Points on a hilly landscape, in no order, each with its height.
From any point a ball rolls to the lowest of the 2 points nearest to it. It stops when none of these is lower. Distance is the straight distance between rows; heights are no part of it.
(202): 14	-5	-7	59	34	-4	19	-13	9	41	18	-22	-29	28	15	15	11	11	42	12	29	23	-19	-23	2	19  (h 503)
(568): 41	56	-23	28	1	-12	16	-45	22	1	1	-27	49	5	12	-5	13	-17	3	-25	-35	-3	3	-21	4	2  (h 315)
(670): -6	40	-46	-30	22	-1	9	-27	-30	-12	24	-3	-16	-39	34	16	-9	-24	21	8	-21	60	-31	10	4	35  (h 258)
(646): 32	4	1	10	18	47	19	0	18	35	17	-3	-54	-11	-26	3	36	-21	23	27	-11	-7	-18	7	5	35  (h 360)
(623): 27	36	-26	-59	8	-37	-8	-1	-18	-34	-10	7	-30	-33	31	9	-17	-26	12	8	-18	34	-21	30	-8	25  (h 169)
(393): -18	45	-8	23	28	68	3	-3	-2	17	12	-34	29	12	11	-2	32	-18	-17	0	12	20	6	2	-22	43  (h 325)
(327): -72	8	-15	-51	14	38	-36	14	-2	26	-11	7	27	-68	-13	21	-7	-35	-19	47	-31	35	9	51	4	-4  (h 395)
(776): -75	35	-24	-9	6	23	-29	-21	-8	9	-5	-10	59	22	44	2	-16	13	-8	-37	-1	38	15	-11	-18	-29  (h 228)
(307): -66	-1	-13	-14	5	51	-30	-16	-3	35	-20	4	50	3	-13	-29	-16	2	-36	-33	-15	-20	24	-10	14	-35  (h 256)
(89): 11	-35	18	37	-15	-36	3	-6	-1	14	18	5	-20	63	14	25	-15	41	14	9	52	3	7	-16	-22	-25  (h 557)
(760): 56	20	15	-23	-2	-32	-16	10	21	-23	-17	-7	9	25	12	5	3	-5	-5	24	-3	0	9	39	-30	-4  (h 166)
(50): 20	-24	-2	80	35	35	-10	6	-23	16	40	-51	24	27	-22	-23	44	8	-22	-3	31	4	6	-43	-15	19  (h 300)
(272): 40	-29	20	25	-43	-2	-26	-20	11	-8	2	-10	24	42	-18	5	33	19	-40	42	-35	-32	3	26	-15	-2  (h 456)
(36): -53	-32	45	-28	-25	-28	-7	35	-27	-7	-12	3	-2	-2	13	-27	-10	28	-15	-7	45	0	14	23	4	-19  (h 442)
(361): 54	-4	38	-39	-13	-21	9	39	15	-71	-11	30	-38	-19	-32	-3	1	1	-8	-8	-23	-35	-6	-6	16	-4  (h 208)
(898): 22	11	3	-29	-6	42	9	30	12	17	12	20	-40	-33	-20	0	38	-24	0	26	-23	-12	-6	29	0	40  (h 308)
(804): 33	14	-26	33	56	42	26	-12	25	48	32	-18	-32	-27	-3	-4	40	-22	25	13	-22	15	-23	-9	26	51  (h 415)
(666): 8	-11	-7	10	-3	42	-32	3	25	64	0	2	9	40	-45	-6	-6	-9	-28	39	-20	-37	6	6	-8	8  (h 620)
(820): 13	-26	-2	107	40	-32	13	-11	-1	23	32	-35	7	23	23	12	17	43	26	-10	29	29	-17	-41	3	4  (h 528)
(405): 20	-16	32	-34	17	12	-30	53	16	-24	17	7	-19	25	-24	2	2	4	-19	39	45	4	1	31	-36	-3  (h 582)
(842): -3	19	-46	15	32	57	-39	-12	7	51	14	-10	37	49	-14	-8	-15	-5	-16	-1	10	0	16	-42	-23	-4  (h 641)
(904): 30	46	-41	45	28	-6	21	-47	22	-2	12	-22	50	-22	5	-21	14	-16	11	-45	-45	-1	-3	-50	23	15  (h 350)
(966): 8	-15	-28	-23	-3	-75	-2	-13	-14	-4	-23	37	-25	10	15	13	-48	11	18	-23	17	8	-20	7	-5	-4  (h 281)
(969): -41	7	8	-36	-28	-11	0	-6	2	6	-48	-2	40	-42	-15	-34	-14	-13	-21	-10	-37	-24	13	18	38	-20  (h 432)
(235): 2	14	6	69	38	74	-6	-9	6	38	32	-52	29	29	-20	-2	42	-6	-20	19	-3	7	0	-27	-13	48  (h 217)
(178): -52	-6	25	-39	-15	11	-8	30	-33	-17	-11	-7	-2	-18	4	-25	4	-1	-32	-3	32	13	6	43	-6	0  (h 445)
(880): -49	-39	46	-10	-29	-23	13	33	12	-28	11	23	-20	20	4	2	-20	46	12	17	54	-13	11	7	11	-39  (h 428)
(629): -9	-28	11	45	-16	33	36	14	-27	-14	40	5	-50	13	-16	-2	11	18	24	-16	49	-13	5	-46	1	-23  (h 377)
(469): 21	12	-17	63	57	20	33	-27	19	36	13	-25	-27	-14	20	-3	18	-12	45	-3	-21	19	-24	-12	27	30  (h 461)
(560): 39	-30	-21	91	11	-45	12	-16	-21	17	13	-14	18	27	20	7	3	38	26	-21	36	18	8	-52	-15	-14  (h 542)
(179): -40	29	-15	10	-10	30	-10	-21	-2	21	-19	-18	45	21	11	-14	-7	1	-6	-27	-22	-11	32	-10	-1	-30  (h 201)
(608): -26	-37	0	-16	-18	-85	6	-4	-13	13	-28	55	-23	6	16	7	-28	42	8	-34	31	-9	-13	-3	10	-11  (h 305)
(701): 68	-23	25	32	-27	12	4	-21	35	-59	45	-10	3	9	-28	23	69	15	-13	51	-16	-14	-21	18	-8	18  (h 416)
(892): -6	47	-68	20	44	5	14	-47	4	-8	7	-16	32	-37	17	-16	12	-12	19	-51	-24	28	-13	-69	17	-8  (h 386)
(509): 10	45	-38	-10	50	9	17	-20	5	-7	34	-31	9	-45	35	-12	17	-21	10	-10	-8	57	-21	14	3	44  (h 340)
(585): 70	-11	28	22	-32	-12	17	-22	31	-78	29	-5	-21	1	-13	12	36	0	-1	8	-13	-29	-3	-21	10	1  (h 396)
(521): 57	-4	-27	18	-13	-33	32	-24	-18	-10	-11	0	-17	-16	-6	-19	-9	-35	8	-62	-16	-31	-10	-54	19	6  (h 482)
(567): 10	-3	9	18	-13	8	37	8	-21	-18	20	-15	-41	6	-10	-14	27	-5	16	-22	32	-3	2	-13	-9	-1  (h 358)
(676): 63	-3	24	61	-21	-30	26	-29	12	-54	38	-54	7	-7	1	-3	48	-7	-10	-14	-9	-8	-7	-20	19	2  (h 376)
(441): 64	-10	0	66	2	-23	25	-19	-6	-30	38	-42	23	-1	-5	-23	38	2	-18	-28	5	-5	8	-22	-6	3  (h 355)
(635): 30	-33	30	30	-42	-3	-16	-18	-11	-8	-8	-28	5	39	-16	-4	16	11	-21	19	-14	-41	23	20	0	-33  (h 467)
(837): -25	-17	1	-46	19	-42	-39	18	5	20	-39	13	21	-2	4	0	-44	6	-1	35	4	9	5	54	5	-18  (h 507)
(358): 23	-2	14	-56	6	22	6	52	10	-24	1	34	-60	-52	-19	10	24	-16	9	25	-14	-9	-9	30	6	19  (h 261)
(377): -14	-35	27	2	-4	-16	-24	19	-9	24	27	4	0	67	5	4	-21	40	-4	11	61	6	6	-4	-29	-11  (h 565)
(187): 7	-5	-17	27	15	44	-33	-6	0	65	9	-20	22	58	-30	-2	-12	-5	-30	18	2	-26	19	-23	-19	9  (h 631)
(581): 20	11	4	-43	-17	-61	-7	13	-21	-34	-42	8	6	-18	-12	-17	-33	-23	-25	-29	-13	-29	1	6	16	-13  (h 219)
(507): 40	-19	1	-28	-4	-29	34	1	15	-69	13	22	-64	-23	8	-2	-20	-18	37	-33	15	-3	-22	-44	9	1  (h 455)
(445): -22	-29	30	51	-21	9	48	-19	10	-26	21	20	-55	13	10	29	0	18	51	-5	25	-16	-3	-46	15	-19  (h 394)
(6): 41	26	-20	2	-41	-26	20	-29	12	4	-27	11	10	-10	-12	-8	-15	-33	-4	-45	-56	-49	-11	-32	20	9  (h 477)
(16): -29	-6	-7	-68	17	11	-34	43	-2	14	-32	22	4	-77	-18	4	-1	-28	-8	50	-33	21	0	57	11	12  (h 448)
(58): -37	19	31	-41	-15	-23	7	5	-10	2	-49	-1	-3	-56	18	-2	-14	-18	9	-5	-19	-6	5	45	28	-3  (h 392)
(161): 29	21	2	-63	14	-43	-18	31	-2	-39	-17	10	-12	-14	11	5	-10	-2	4	12	-3	16	-5	46	-19	8  (h 106)
(290): 34	-9	24	-54	2	13	12	55	21	-62	-2	48	-54	-40	-41	-1	16	0	1	13	-18	-24	-6	6	21	7  (h 231)
(283): -21	-34	9	32	-32	12	52	-10	31	-52	30	32	-45	21	0	27	-27	14	45	27	26	-33	-2	-28	12	-26  (h 406)
(347): -20	-6	13	-24	15	-19	-40	2	23	34	-44	-3	51	19	1	-19	-42	-2	-11	39	-5	6	24	42	1	-31  (h 525)
(8): -16	-41	45	1	-19	-29	22	14	33	-45	-6	35	-34	13	-1	29	-41	32	41	28	22	-26	-1	-2	18	-40  (h 418)
(572): -2	-28	39	-25	3	5	-30	46	10	-4	36	-3	-9	50	8	5	-23	20	-13	35	71	15	6	26	-42	-4  (h 574)
(943): 61	5	34	-29	-28	-57	0	25	14	-50	-33	18	-17	-7	-14	-3	-5	-17	-8	-21	-30	-47	-5	-3	17	-2  (h 187)
(777): -89	21	-9	-49	7	16	-23	-4	-12	19	-11	6	32	-48	9	36	-27	-20	-3	27	-27	47	3	40	3	-22  (h 333)
(436): 3	15	-35	-37	-18	-63	-6	-10	-30	-18	-26	8	7	-6	17	-9	-48	-17	-6	-38	-3	1	-1	-4	10	-11  (h 249)
(485): -101	16	-10	-44	8	7	-20	-17	-39	0	16	3	39	-25	20	29	-36	3	-25	9	-20	57	-2	27	-14	-23  (h 257)
(769): -8	3	27	-6	-14	2	35	16	-6	-6	-4	7	-50	-10	6	16	8	3	33	-2	17	1	-6	20	6	-2  (h 383)
(735): 34	-47	-3	57	-18	-51	17	-31	0	-16	20	11	-9	39	15	25	-6	40	31	-9	47	7	-4	-49	-16	-30  (h 551)
(606): 38	53	-12	12	-12	8	-2	-29	41	0	6	-22	54	13	10	-3	26	-10	-17	11	-34	3	19	17	-21	14  (h 268)
(145): -10	-14	8	-54	37	-31	-40	37	6	9	-53	22	13	-48	-12	9	-21	-4	8	59	-12	26	8	57	16	4  (h 483)
(934): -35	0	5	-29	-2	37	-7	28	-38	-1	4	-3	-13	-16	-23	-28	7	-16	-44	-13	14	-6	6	37	-20	11  (h 421)
(73): -10	5	35	-8	-22	-16	39	1	17	-9	-5	23	-60	-22	45	39	8	5	63	6	10	24	-16	9	3	10  (h 409)
(320): -70	48	-42	-33	21	28	-21	-28	-30	-5	11	0	33	-1	22	22	-21	1	-15	-28	-9	47	-2	-5	-14	-26  (h 155)
(778): 8	-29	20	-13	-11	15	-23	27	19	34	-25	19	21	16	-51	-30	1	9	-49	37	-28	-37	5	30	1	13  (h 604)
(794): 52	31	7	11	-2	-16	-19	-21	28	-1	-4	-32	39	41	17	2	4	-9	-17	30	-10	3	22	33	-32	0  (h 216)
(306): 10	-7	16	-54	-13	-38	39	10	12	-77	6	33	-59	-36	29	23	-18	-8	40	-19	9	12	-30	-30	14	6  (h 446)
(49): 57	-8	-27	-8	-1	-39	33	-12	-28	-27	3	4	-34	-31	9	-17	-12	-28	19	-58	15	-5	-21	-47	8	18  (h 469)
(92): 1	6	15	-37	-19	-55	39	-14	15	-42	7	41	-59	-31	60	37	-4	8	52	-23	4	26	-45	-15	1	27  (h 433)
(570): -26	-10	-33	31	2	-30	-4	-14	-29	62	-10	33	-14	33	24	21	-24	40	10	-31	30	4	-12	-25	-6	5  (h 345)
(653): 40	-35	21	35	-35	35	-12	-11	12	-12	33	-15	3	39	-41	16	57	16	-41	47	-1	-25	-16	20	-23	22  (h 437)
(180): -91	-32	-31	-10	10	46	-34	-3	-37	42	-15	0	48	5	-8	-33	-33	9	-29	-33	0	-3	24	-26	12	-35  (h 296)
(891): -23	20	-9	-32	-5	62	-2	28	-8	17	8	15	4	-26	-29	-5	26	-22	-39	10	-20	-12	-8	42	-19	39  (h 373)
(922): 5	50	-40	2	41	45	5	-22	15	8	37	-27	31	-28	13	-10	39	-23	-8	-3	-18	42	-8	10	-9	42  (h 397)
(661): -13	8	60	-34	-24	-34	9	41	0	-23	-51	6	-10	-65	3	6	5	-10	21	7	-19	-7	9	38	28	-10  (h 422)
(229): 7	-47	29	-35	2	22	-41	51	13	2	-8	11	6	20	-46	-29	-1	8	-57	36	19	-26	10	33	-15	11  (h 592)
(365): -57	-23	-43	8	9	23	-35	4	-52	56	-22	14	34	27	10	-15	-43	28	-4	-27	21	-1	18	-50	-6	-32  (h 332)
(650): -26	-26	-40	29	7	10	-10	-1	-40	64	-28	14	5	29	-5	-6	-36	14	16	-22	15	-15	20	-36	3	-27  (h 356)
(211): -46	18	22	-8	-17	9	23	3	-17	24	-31	-6	-22	-19	14	4	-2	-7	27	-13	-7	-3	2	29	19	-8  (h 343)
(311): -26	20	-14	-38	16	34	-42	-4	36	47	-13	7	48	14	-9	6	-20	-12	-19	30	-19	2	18	37	-5	-25  (h 549)
(617): -26	9	-27	71	28	50	-41	-8	-6	50	-9	-27	55	58	18	-8	-3	18	7	7	17	13	24	-69	-22	-2  (h 653)
(952): 38	-20	-7	57	0	13	21	-3	-22	-4	37	-26	-4	25	-26	-24	48	5	-23	-18	21	-7	11	-25	-12	7  (h 330)
(371): 0	16	-6	-10	-40	-6	11	-13	15	15	-32	18	21	-7	-27	-22	-3	-16	-26	-27	-57	-43	6	8	32	-7  (h 458)
(919): -55	44	7	20	-16	36	18	-5	-26	21	-21	-20	5	3	29	8	9	4	13	-22	-10	7	11	4	9	-5  (h 280)

Where does a ball stop that starts at each point below?
(904): (161)
(49): (179)
(187): (943)
(6): (179)
(653): (235)
(178): (943)
(892): (161)
(837): (320)

Two balls start at each pair of points below. Name the first point that both come to, or write never.
(635) and (347): never
(521) and (560): never
(202) and (570): (943)
